A landscape with many valleys, sampled at points; each row gives a point and its height.
From any point a ball rolls to the lowest of the 2 points nearest to it. It stops when none of these is lower. Distance is the straight distance between rows; heights are no part of it.
z_162 (h 4.93): [ 23  -2   0 -19   8  19 -27 -18 -12   9   0 -31   4 -12  24 -16 -16   4
  -4 -23 -26 -19]
z_226 (h 5.68): [-34  -3   9   0  -9 -15  19   0  35 -13  -7 -15  12  25  17 -13   7  -7
 -12 -34 -20  16]
z_768 (h 4.13): [ -5  25  -1  41  -8  11 -15  20 -26  -3  -3 -11 -16 -18 -15  -5 -13 -16
  30  26  -7   9]
z_6 (h 6.06): [-20 -23   4 -34   2   3   8   9  42   1   8   6  10  17  14   6   1   7
  21 -36  -2  -7]
z_224 (h 4.55): [-13  17  44  11  25   8 -15 -14  36 -12  44   3  39  24   7  -7  24  -7
   4 -18 -22   1]
z_528 (h 2.91): [  1   2   0   8   6 -12 -27 -36  -6  15  18  16  11  26  24 -34   0 -22
   6 -13   0  -3]
z_19 (h 5.93): [ 44  -9 -23  37 -32 -19  -7 -18  -8  -5 -14  20  -4   7 -35  27  -1  10
 -20  29  22  31]
z_544 (h 6.05): [-19  -5  -7 -10 -26  -2  31 -10  43 -14 -31   3   6   6  10  -7  18   1
 -21  -9  -1  23]
z_382 (h 4.48): [-10  14  34 -25  -2   3  -8 -36   1 -32 -20   1  -7 -17 -12 -10  -8  12
 -20  46  -4  37]
z_197 (h 5.35): [ -3  20   7 -21 -20 -25   6  -2 -44  15   0   7  -8 -21  -6   8 -11 -18
   6   3   3  -2]
z_223 (h 5.50): [ 54  -4 -13  35   5  -6   0  26 -13   3   3 -23  -3  22  -9   3 -15  36
 -16 -25 -11 -25]
z_44 (h 4.28): [ -8  -9   3 -12  -7 -29  39  -6   0   9  -4   9 -18  -1 -14  17   9 -33
 -24 -34 -19  -8]
z_420 (h 1.47): [ -7  -1   5   4  30   4  -7 -28  11  -6  30  28  24  22   9 -36  23  -9
   0  -9   3  -2]
z_833 (h 6.53): [ -1 -24 -24 -29  13   4  -2   5   8  20  -9 -13  10  11   7   0   9   2
 -13 -38 -12 -34]
z_854 (h 3.45): [-25  19   0  -4  -7  -6  11  26 -24   5   3  -3 -11  -4  20 -20  -2  10
  16   9  -4  -6]
z_429 (h 4.08): [-22   6  29 -27  -2   7 -16 -20  23 -32   8  14  10  14 -21   2   3   5
  -6  53   8  40]
z_73 (h 5.83): [ 47   3 -11  35 -37  -9  -3 -15 -22   1 -19  12 -10 -15 -25  26 -27  19
  10  26   3  27]
z_481 (h 4.44): [ 24  -7 -22  -7 -10  12 -16  -7  -6 -13 -14 -36  -7   0  11 -26 -28  23
 -18 -20  -8  -7]
z_264 (h 3.58): [ 15 -17  -3 -26 -11  21  16   4  15  -5   2 -12 -12  28  -5  20 -26  12
  21 -13  23 -24]
z_392 (h 2.78): [ -8  18 -32 -24 -33  -3  13  46 -34   9  -5  -6  13  -4  -8   6   6   3
   1   5  13 -20]
z_444 (h 3.95): [  2 -21 -31   4   2  15 -12  18  -3 -11  -8 -28   5   5   1 -32 -10  -9
 -15 -28 -21  -2]
z_401 (h 2.25): [-44 -14  -6 -27  17  -1 -12  11 -31   7  40  13  11   3  14 -26  27 -20
   4 -20  -9   0]
z_486 (h 6.79): [ 12 -17 -35   3  -6 -13  27   1   2  17 -30 -14  -7   6  -8  19  -2  11
 -17 -43  21 -36]
z_679 (h 3.76): [-18  -5 -19  -9 -39  -6 -15 -18  13  27 -20 -10  14 -13  47 -14  12   8
  29 -13 -15   7]
z_595 (h 5.70): [ -5 -19  23 -22  16  -5  -7   0  60 -18   0   0  15  13  24   5 -11  25
   1 -30   6   3]
z_292 (h 5.94): [ 29  17   1  -1  13   3  22 -22 -13  -9 -15   1  -3 -23   8  -8   1  26
 -42  20  -5  -8]
z_107 (h 4.15): [ 18   7 -18   6  19  36  10  14 -35  18  -1   1  -5 -22 -29  20  -3 -19
  29  14   4 -25]
z_266 (h 3.55): [-33  -4  33  -8  33  -7   3 -18  38 -17   4  41   2   8 -16  29  16   1
   5  10  15   4]
z_612 (h 3.08): [-18  18 -18 -29 -46  -6  -7  20 -22  17 -21 -22  19 -27   9   5  14 -12
  10   8  -5  -7]
z_521 (h 3.42): [-21  10   8 -22  14  38  23  13 -32 -21   0 -18 -11  -7 -32  13 -13   2
  -7  -3  23 -18]
z_576 (h 3.60): [  7   2  11   0  -6  12   4  10 -12   2   3   0 -10 -27 -38  42  -4 -36
  12   1  -2   7]
z_908 (h 5.14): [ 28   9 -13  50  -1 -16   2  -5 -11   5  -9 -14   0  25   8 -23 -15  32
 -10 -14 -11  -8]
z_781 (h 2.86): [  1  -5  -6 -13 -14  -6  10  30   3   4 -28 -11  -5 -28  11  28 -11  22
  -5   1  18   2]
z_674 (h 4.54): [ 17  23 -12  26 -16  -4   3  11 -34  20 -31  -2  16 -50   1   6   4   0
   4  31  19 -11]
z_220 (h 1.72): [ -9   7   6   9   7  12  11 -21  19 -11  12  24  15  23   0 -13  21 -10
  -5  25  19   3]
z_767 (h 3.00): [ 10   0   2  -7   7  24  15   1 -18 -11   1  -3 -24  25 -35  18 -26  10
   5  -1  13 -12]
z_430 (h 4.37): [  1   7  -3  28 -14   2 -25  18   5   8  -6 -26  -8 -15   9  -8 -18   0
  50  18 -18   8]
z_453 (h 3.54): [  3 -11 -23   6   3   2 -14  15  -7   8  16 -15  -1   5   0 -10   5 -21
   9  -6 -16  -5]
z_432 (h 5.34): [-24   3  32  26  12   1   2 -14  48 -11 -15 -27  11  31  -1 -16  12 -21
 -12 -21 -13  20]
z_525 (h 3.38): [ -6   1  22 -10   1 -16  15  26  27  14  -6   8   0 -14  16  32   5  23
  15   5   4   0]
z_482 (h 6.74): [ 33 -16  11  -7 -14  -1   2 -21   4 -11  23   7  -6  23 -31  22 -17   2
 -21  18  -9  18]
z_579 (h 5.43): [  1  10   5  -1   4 -11  20 -22  -2 -10 -16  15   0   7  17 -12   0  46
 -41  21   0  17]
z_916 (h 3.22): [-28  -1  11 -28   2  16  15  19 -30  -8  14   4   3 -15 -34  14   8 -35
 -20  25  27  20]
z_91 (h 2.44): [  4   0 -10  -9  -2  -2  19  42 -22  -1  -9   8   3 -16 -16  12  -7   7
  -8  21  36  -6]
z_15 (h 4.81): [ -3  -2  27   4   8  -5 -22 -17  25  -4  -4 -27   4  13  25  -8   2  -2
   0 -24  12 -17]
z_115 (h 4.99): [-19   3  46   9  32   1   6  -7  38 -11  15 -19   9  21  -5   6  20  -5
 -12 -25 -25   1]
z_769 (h 2.95): [-36   6  -3 -21  15   6   5  45 -40   2  23  -3  -1   3   9 -11  10  18
  -4  -8  -7 -19]
z_487 (h 3.21): [  7  -1  25  11  -1  20 -11  14  28 -12  25  -3   3  11 -12  13   4  -8
  19  18   3   8]
z_365 (h 3.46): [-28  14  11 -25  -4  24  13  17 -16 -26  -6 -29  -4 -11 -26   3  11 -34
 -22   7  25  -6]
z_836 (h 3.23): [ 15   2 -11  33  18  24  33  27  -3 -15  12  -7 -10   2 -33   9  -6  12
  11   1 -45   5]
z_947 (h 6.45): [ 26 -14   3  27  25  -7   8  -6  -3 -14  19  11  -6  41 -47   8  -9  11
 -31  21 -19   9]
z_54 (h 3.15): [ 10  12   8  24 -12  20  -8  25   3  20   9 -23   3 -33 -14  32   5 -36
  32  14 -14  -2]
z_724 (h 4.35): [  9  18   4  35   4 -20 -20  27 -31  16  -1 -12  -9 -44  -1   5  -4  -6
  11  30   4   7]
z_740 (h 5.56): [ 18   8  -1 -31 -37  -9  14 -36 -33   3 -15  11 -16   0 -11   9 -25  -9
  -1   0  13  12]
z_265 (h 2.79): [-25   3  13   3   2  -2   6 -24  40  -8 -14  43   6  20  10   6  15   6
  13  19  31  10]
z_301 (h 3.92): [  8  -4   4  30   2 -14   3  -6  -7   6 -16   0 -31  -5 -39  36  -1 -36
   3  -4   1  -3]
z_543 (h 3.59): [  2  -5  -6  -2   0 -30  29 -27  11   6 -27  10 -15 -24  -2   8   6 -13
 -14 -22 -23  10]
z_523 (h 6.15): [  8  -2   2  -8  37   9   9   1 -16   0  -6  -6   2 -12   4  -8   8  13
 -38  -4  12 -29]
z_389 (h 2.39): [ 14   8  14  16 -12  42  -5   1  35   9  14 -23   6 -11   6  12  10 -19
  31  13 -17  -2]
z_503 (h 3.97): [  2  -2  35   1  14  17 -14  20  29 -19  60  -2  17  18   0   5  21  -3
  12 -13 -23   6]
z_61 (h 4.29): [  7   2  17  33  -8 -25  -4 -41  -2  14 -16  12 -18  17 -12  25   9 -24
  -8   7  10 -10]
z_530 (h 6.37): [-13  -4  -4 -32  19   9 -10  15 -14  15  30  11   4  16   9  12   1   2
  29 -15   3 -32]
z_188 (h 6.32): [-18 -31 -19 -48  21  11  -6  14  17  22  22  12  22   7   7   8  10   2
  20 -38 -16 -25]
z_405 (h 3.40): [-22   5 -22 -21 -44 -23  -3   9  -7  12 -26 -11  -2 -30  27 -16  13 -13
  16 -11 -25  11]
z_494 (h 1.81): [  3  -3   6  29  12  -1 -23  -6   4  -3  -3  12  -8 -19  -6  -2   7 -28
  -3  37   6  19]
z_604 (h 4.38): [  2 -11 -32  10  36  23   9  12 -24  16  20  22  -6  -2  -9   3   7 -12
  12  -2  11 -33]
z_396 (h 5.72): [ 18   6  -2   6 -52 -17  -1  -6 -27   1 -32   5 -14  -3 -21  13 -26   5
  -2   1  15  28]
z_864 (h 6.14): [ 33   0  -9  48  -5 -12   0 -11   1 -13  -9  13  -9  28 -33  13   1  26
 -27  25  -4   4]
z_407 (h 5.41): [ 10  -4   1   6  29 -12 -15 -25 -10  11  -3  -6  -9  -9  23 -23 -14  11
 -11 -27  -8  -5]
z_281 (h 3.47): [-14 -10  -9 -33  27  -4   4  39 -18  -6  20  -8   0  10  11 -19  -8  28
 -32 -20   2 -19]
z_924 (h 5.85): [  8  -2  16 -15  31   0  -9 -16 -12   8   5  17  -2 -28  23  -9   2   7
  -8   8   8 -17]
z_548 (h 4.72): [ -1   2  -4  29  -9 -22   5 -28   6  16 -12  12 -13   8  21   2   6   7
   8   7   9  -8]
z_358 (h 3.09): [ -3 -19   0 -41 -27  -8 -22 -17  23  -7   8  14   2  -1  16  -2 -18   9
   8  -6  24  25]
z_119 (h 2.31): [ 10  -5   0   6   1  -8   0 -14  24 -11  -9  -1  -8 -25  -8  -8   6 -18
 -18  -5 -35  30]
z_866 (h 4.76): [ -4   2  -8   1  34   8  24  -8 -12  21  21  26  13 -18  -5   6  36 -11
   9  -5 -10 -22]
z_78 (h 3.65): [ -6 -25  16 -26  -1   3 -19 -28  25 -26  -5  15  -5  23  -1  -5 -12   6
  -8  18  24  27]
z_630 (h 4.25): [ 17 -15   8 -13   1  17 -12 -30  26   2  -8 -20   1  17  19  11 -21  23
   5 -17  22 -29]
z_29 (h 4.94): [  5   8  18  -6 -10  -2  17 -23   9 -19  -7  10  -3  -2  -1  -9 -15  32
 -17  39 -21  36]
z_649 (h 4.71): [ 14  19 -32   5 -26  10 -13 -11 -35   5 -40 -18  12 -36  12 -11   8   1
  -3   7  16 -19]
z_561 (h 6.67): [ 29 -30 -45  -6   3   1 -14   1   9  18 -23 -11  -2  -4  -1  -1  -3  -2
 -13 -33   5 -25]
z_459 (h 4.09): [-11  18  -2  38  -3 -17 -10   5  -1   8  18  -4  10  18  29 -40  21 -10
  -7  13  -8   8]
z_85 (h 2.97): [-12 -27 -18  -7  25   7 -26  12 -16   2  41  -9  11  13   2 -29   5 -32
 -16 -34 -11   8]
z_553 (h 2.40): [  4   6  -3  -3   5  -6 -26   4   3   4  -2  28  16 -21  14 -14   2 -13
  17  40  29  21]
z_643 (h 3.94): [-29   9  38 -21  17  -4  13  18  26 -12  16  27  -1  -5  -3  31   4   9
  19  -5   6   5]
z_518 (h 2.82): [-29  -5   1 -27  20   6  -1  11 -37  -1  33  11  -2 -19  -7  -6  27 -32
 -12  -3  11   2]
z_190 (h 6.16): [-15   7  20 -21  28  -7 -26  -4  -1  -2  14  29   7  -7  17  -3   1   2
  20 -10  21 -17]
z_500 (h 4.61): [ 10  19  -5  43   6  -2   8 -22 -16   8  15   4   8  29  22 -38   0  16
  -3  15 -23   0]
z_326 (h 0.36): [ -7   5  31  13   5 -11 -14  -5   4 -13  11   2 -10 -11  -9 -13  10 -22
  -8  16 -26  26]
z_807 (h 5.73): [ 26   7 -22  21   5   3  -9  37 -14   0 -18 -24  -5  -4 -13  22  -3  22
  -6 -11  11 -33]
z_930 (h 3.88): [ 29   9 -22  22  -5  30  19  21 -22 -11   4  11  -6  -4 -47  15  -8 -14
  19   1 -13  -7]
z_812 (h 5.08): [ 11  16  -2   1 -19 -15  13 -25 -14  25 -17  10  -7 -24  15  12   1   2
  18  -4   1 -12]
z_697 (h 4.52): [ -5  -7 -30  -6 -18  -7  19  10   7   2   0  24   6  12  18 -25   0  19
  -4  18   7  18]
z_206 (h 3.86): [-16  20   1   6 -18   2   4  22 -20 -13  -4   0  -9 -11   3 -21 -12  -3
  15  35   1  33]
z_347 (h 2.68): [  1 -19 -16 -19 -26 -10 -22  -6   7  19  -7  27   5 -14  19  -6  -6  -2
  16  17  36  24]
z_913 (h 4.03): [-14  -6 -26 -19  -7  -1  23  39   1 -12   3   0   3  19  11 -24  -4  21
 -20  -4   1  -8]
z_507 (h 4.14): [-10   6 -13   6 -15   6 -12   0  22  21 -11 -16   4  -9  33  -1  -5   5
  56  -8 -22 -10]
z_375 (h 2.03): [  1  -4  -1  11  15  13  24   3  19 -12  -8 -13 -14  16 -21  13 -11  11
   5  -3 -18  -3]
z_129 (h 3.61): [  1   5  -1  27 -18 -15 -31 -16  -8  10  10 -21   0  22  38 -37  -6  -4
   4  -9  -3  11]
z_26 (h 5.28): [-15 -14  33  -3   3 -24 -14 -14  51  -9  -8 -13  -7  36  17  11 -12  17
 -14 -27  15  10]

Where does a ball stop that starts at each point below?
z_292 | z_326
z_864 | z_389
z_407 | z_401
z_223 | z_420
z_226 | z_389

Call two points neighbours if one is among the 2 nearest of the other. Go from one point of each pair to the other, from neighbour to neighbour, staying as low as possible. Name the highest point that can't be avoided.
z_389 and z_401 | z_523
z_420 and z_91 | z_643
z_91 and z_769 | z_430
z_375 and z_401 | z_365
z_389 and z_326 | z_44
